Each row is a point on a landscape with many valleys, with its height.
A ball rolls from a point to the lowest of its 2 nearest points, and stops where none of them is lower. Distance is the straight distance between rows; heights are no part of it.
z_687: [106 100 127 156 158 153 148 137 130  97 142 120 117 136 123 108 189  89
 174  74 138 103 130 110]  height 781
z_970: [154  93 157  97 167 142 178 123 164 160 101  53 131 116  45 157 134 131
  89 118 136 150 150 124]  height 685
z_396: [ 78 128 100 158 169 111 124 153 135 109 156 146  52  93 132  49 134 129
 143 116 138 135 131 176]  height 302
z_740: [153 155 146 115 208 163 161  71 131  98  89 121 149 122  71  50  98 122
  74 113 140 135 132 187]  height 462
z_925: [174 142  91 167 149 119 141 138 181 146 141 119 131 134 232 137 124 148
  84 116  89 133 157  95]  height 499
z_338: [165 136 135 134 141 161 152  70 118 159  97  89 130 133 108 124 113 101
 125 143 118 124 153 104]  height 262
z_634: [164  48 126 140 140 148 137 118 144 137 126 129 146 121 118 175 123  90
 165 126 110  96 136  60]  height 355
z_255: [123 175 101 158 124 130 125 112 104 163 128 146 192 159 151 140 147 190
  94 173 189 126  78 158]  height 538
z_442: [145 164 124 147  81 135 132 135  99 146 127 138 182 114 186 154  88 174
 113 147 103 124  82 136]  height 150
z_449: [103 123 139 119 138  75 130 195 115  67 191 135  79 117 119 101 134  95
 177  77  79 151 103 183]  height 434
z_288: [181 145 136 131 153 145 145 107 139 132  94  81  94 124 109  88 131 104
 118 117 116 131 179 111]  height 377
z_875: [146 111  98 105 116  97 136 178 156 135 114 146 154 135 122 128 120 150
 129 178 130 108 114  79]  height 631
z_777: [151 157  85 180 149 141 152  92 163 178 124  98 165 159 178 137 143 133
  98 134 126 163 168 117]  height 611
z_839: [107 126 137 163  97 170 117 103  72 115 124 158 103 117 138 109 122 109
 128 127 132 135 131 115]  height 482
z_68: [157 158 132 143  98 141 143 114 104 154 104 129 167 132 140 135 104 140
 118 159 123 130 106  84]  height 261
z_933: [131 164 129 131 178 163 127  45 149 150  70  97 120 134  98  87 146 117
  78 129 139 144 167 148]  height 578
z_206: [173 102 113  81 142  99 123 129 187 146 121 108 125 137 136 129 135  89
 141 114 104  97 157  75]  height 523
z_141: [117 188 123 151 125 137 137  92 124 162 104 135 180 165 117 124 101 204
  90 169 166 158  99 133]  height 545
z_21: [125 110  95 146 105 115 144 181 156 120 161 152 155 125 215 153 121 149
 115 100  96 130  91 107]  height 349
z_44: [137 115 133  83  89 122 118 172 136 123  97 121 172 140 103 124 176 128
 160 133 184  82  94 103]  height 724
z_747: [121 136 100 131 103 125 107 146 171 140 130 122 111 162 161 109 150 115
 125 132 121 144 174  93]  height 345
z_513: [131 121 143 156  77 124 124 128 119 139 161 153 127 116 166 143  81 137
 147 141  82 153 153  77]  height 438
z_306: [ 81 141 156 113  75  64  92 147 130  73 141 141 115 118 150 206 102 126
 184 104  76 173 103 129]  height 489
z_499: [111 129 139 118 111 133 120 108 158 154 146 117 155 149 177 137 149 123
 148  97  85  84 137 104]  height 858
z_289: [ 96 110  96 161 130 138 120 157 104  81 141 157  75 109 130  81 153 101
 145 119 152 142 148 157]  height 231
z_531: [ 88  95 137 170 105 176 115 135 118 112 137 139 138 120 127 109 186  77
 152  86 129 136 136  90]  height 809
z_475: [167 140  63 142 146 133 134 139 182 150 129  90 155 154 208 127 155 117
  96 124 104 155 175  88]  height 555
z_312: [145 140 157 139 133 146 131  68 104 167 105 122 129 122 113 116  79 141
 128 148 124 112 109 104]  height 60
z_515: [ 93 158 140  99  64 135  76 158  69 111 119 131 138 132 136 153 177 143
 130 125 194 148 145 203]  height 533
z_203: [131 117 171 120 105 144 123 140  52  76 129 140 148 101 121 112 146 103
 175  93 163  98 100 187]  height 269
z_599: [134 102 132  90 168  81 127 171 144  80 190 148  72 138 127 114 135  93
 177  75  66 109 102 132]  height 501
z_716: [153 124  87 141 138 112 154 152 166 144 130 142 154 142 192 144 108 165
  88 142 114 128 107 107]  height 430
z_656: [130 132 145 133 157 142 150 113 172 168 106  94 148 154  95 157 106 179
  79 142 132 161 121  93]  height 402
z_592: [ 83 165 134 124  84 142  81  59  56 140 112 168 144 117 154 172 119 140
  98 137 158 119 117 187]  height 595
z_999: [133 120 163 153 103 126 116 114 106 138 153 148  79 109 125 151  70 134
 166 137  68 124 133 101]  height 365
z_487: [157 134 143  90 117 109 140 155 132 133  84 131 148 121  85 115 118 153
 119 173 142 107 103  92]  height 665
z_763: [163 153 158 129 159 165 141  86  82  91  88 149 147 114  57  72 105 144
  81 143 186 146 105 145]  height 312
z_355: [167 104 104  90 154 103 132 138 203 163 121  88 134 138 119 170 136 113
  97 136 121 127 166  90]  height 583
z_217: [148 137 155 133 154 138 121 128  31  78 120 148 145  78 109  89 113 124
 116 142 200 112  95 210]  height 137
z_759: [146  89 163 110 116 105 134 175  83  88 161 153 121 105  98 118 132 107
 198 111 112  86  87 149]  height 599
z_679: [107 158 101 113  77 121 120 170 145 132 129 148 158 158 174 110 145 138
 127 135 136 137 124 117]  height 424
z_720: [133  83 103 130 171 131 159  98 180 188 112  94 179 126 103 203 124 133
  87 143 136 135 111 122]  height 344
z_422: [132  90 106 155 194  93 129 178 127  98 198 141  81 108 122  91 115 104
 192 117 115 132 137 146]  height 431
z_876: [112 107 160 161  97 143 120 117  82 105 145 170  67 101 134 127 112 116
 168 119  93 142 142 143]  height 435
z_508: [ 92 148 122 140 148 139 122 109 143 146 103 115 104 138 127 108 161 128
 140 131 143  98 132 118]  height 567
z_539: [113 115 121 105 114 125 141 161 132  94 120 127 137 144 103 106 191  95
 169 101 143  92 109 116]  height 753
z_492: [127 132  72 167 125 131 150 142 121 141 115 151 166 145 165 143 132 170
 103 166 159 150  99 126]  height 494
z_938: [166 114 122  84 138  80 107 126 195 136 167 125 120 137 143 146  98 116
 121 125  85  74 140  69]  height 463
z_819: [154  78 151 100 146  98 118 158 131  99 175 144  83 128 104 127 122 104
 186 106 103  81  98 101]  height 556
z_801: [ 92 155 161 121 104  88 102 126 105  86 145 129  67 115 121 187  90 110
 181 113  59 149 128 137]  height 440
z_721: [ 94 114 110 162 190  96 120 166  93  97 197 165 102  96 126  94  79 116
 197 128 103 172 123 177]  height 480
z_684: [ 90 136 153 102  94 105 111 169 104  57 147 148  78 108 131 129 143 100
 174 102 101 154 124 171]  height 375
z_282: [177 155 139 109 171 139 133 100 173 143 112  46 108 118  81 116 144 106
  82 105 120 148 203 121]  height 458
z_225: [126 167 124 133 147 131 145 123 176 152 103 130 163 158 122 124  98 201
  58 155 138 133  94 117]  height 492
z_856: [101 137 168 105  96 133 120 142  76  62 134 144 117 101 117 131 148  97
 179  85 122 134 105 205]  height 325
z_482: [167  84 126  80 150 122 147 130 178 178 122  53 131 107  78 186 142 108
  94 132 132 143 172 111]  height 634
z_156: [139 141 140  64 117 112 134 133 141 139  92 118 176 150 102 129 145 147
 133 152 143  63  81 118]  height 697
z_286: [123 134 144 132 137 153 130 100 103 115 124 146 100 131 124  96 145 109
 136 118 127  97 125 155]  height 526
z_317: [113  97 109 106  84  98 113 177 137 116 161 156  91 125 132 124 126 122
 154 134 106 126 136  79]  height 539
z_30: [ 83 136 141 114  62 114  99 175  93 102 112 156 115 126 121 144 150 148
 147 157 176 137 120 181]  height 513
z_420: [106 138 125 131  78 125 125 164  98 131 114 134 129 137 116 117 143 138
 138 137 163 126 129 115]  height 477
z_205: [158 125 133 103 151  97 122 124 197 173 135 120 144 144 149 134  66 158
 104 151  94  87 122  79]  height 385
z_407: [ 79 172 112 120  58 142  80 144  99 117 121 139 146 158 143 109 177 138
 112 118 180 171 151 176]  height 553
z_502: [147  74 117 134 171 145 156  96 165 164 119  81 151 119 105 192 137 111
 137 153 123  93 130  85]  height 121
z_526: [144 124 113 143 120 127 118 148 133 139 144 135  60 131 138  95 132 123
 133 142 127 149 192  84]  height 244
z_166: [126 106 118 151 127 132 126 164 127  88 149 158  54 103 137  83 141 117
 166 135 113 160 181 114]  height 127
z_913: [147 154 130 128 143 165 125 113  67 100  95 146 125 114  96  77 143 139
 101 162 215 133 113 179]  height 222
z_224: [172 151 132 104 158 147 151  90  87  96  88 160 140 121  82  40  93 121
  83 129 141 130 114 183]  height 391
z_612: [137  96 138  87 115 116 104 120 169 138 185 126 169 144 181 143 148  96
 166  63  78  82 115  83]  height 881
z_990: [140  79  84  99 125 108 110 184 180 117 139 153 116 148 120 130 147 100
 141 151 146 116 132  74]  height 586
z_152: [125  99 165  90 149 164 182  81 147 204 159  37 159 127  58 164 161 151
  80 122 134 169 144 157]  height 773
z_212: [ 94 133 150 146  74 117  89 123  77 123 139 143 125 102 147 199 101 156
 146 140 121 132 100 162]  height 554
z_477: [107  90 160  99 179 151 199  99 139 178 125  61 137 122  25 150 148 142
  80 128 148 154 128 153]  height 732
z_669: [ 78 160  88 132 136 144 123 102 149 167 100 116 146 175 139 112 175 135
 119 141 156 131 137 128]  height 606
z_568: [137  87 137 149 149 135 135 138 150 142 130 122 108 134 106 128 116 106
 154 136 122 105 138  82]  height 368
z_651: [103 125  97 161 203 104 125 182 151 103 156 136  93 113 115  59 113 103
 151 129 146 124 147 163]  height 364
z_675: [132 145 119 152  92 108 142 155 114 119 140 140 163 126 205 178 130 164
 122 115 105 117  70 139]  height 259
z_707: [139  78 116 147  87 111 117 168 140 111 156 156 114 114 154 152 104 137
 153 132 104 153 162  55]  height 495
z_836: [175 154  92 150 177 126 169 106 177 168 112  78 168 139 159 159 117 158
  77 142  98 157 133 127]  height 660
z_468: [150 135 159 111 186 167 141  18 117 136  88 116 127 123  94  79 117 124
  52 116 121 130 150 162]  height 529
z_333: [136 125 167 138 132 109 118 158  38  79 141 152 142  79 111 124 109 100
 166 130 162 112  78 211]  height 207
z_577: [ 93 129 134 139  94 172 101 126 136 131 131 139 152 153 149 135 172  99
 155  79 124  94 120 118]  height 835
z_862: [ 85 145 133 130  79  70 108 144 132 124 157 144 116 106 182 194  83 150
 154 135  93 143 104 152]  height 527
z_540: [ 90 168  90 129 158 167 132  52 140 162  94  99 124 168 121 109 174 112
  87 131 157 145 160 139]  height 616
z_336: [162 131 158 115 159 112 143 123 191 157 110  83 146 152 108 131  61 175
  76 149 106 127 141  72]  height 260
z_779: [ 93 145 168 138  67 138  75  90  56 116 113 146 163 116 158 202 116 133
 132  96 139 137 108 190]  height 577
z_660: [ 92 159 138 128 103 116  93  65  49 115  97 175  86  97 120 150 111 143
  74 131 161 128 129 210]  height 610
z_36: [ 90 179  86 141  95 178 118 120 114 143 111 148 131 163 140 102 168 128
 107 139 175 161 142 142]  height 582
z_373: [151 119 147 169 139 139 129 110 132 146 120 140  89 126 111 121  79 139
 138 166 115 113 140  85]  height 248

Call two points neighbours if one is among the 2 nearest of the other. Go from one point of each pair to the other, from neighbour to neighbour, staying as low as possible. Name the highest point that can't be avoided.
z_312, z_336 -> z_656
z_502, z_312 -> z_568
z_442, z_312 -> z_68
z_166, z_999 -> z_669

Where does a ball stop that starts at each point below?
z_819 -> z_217
z_156 -> z_999
z_777 -> z_442
z_499 -> z_999
z_255 -> z_442
z_669 -> z_999
z_477 -> z_336
z_540 -> z_217
z_36 -> z_166
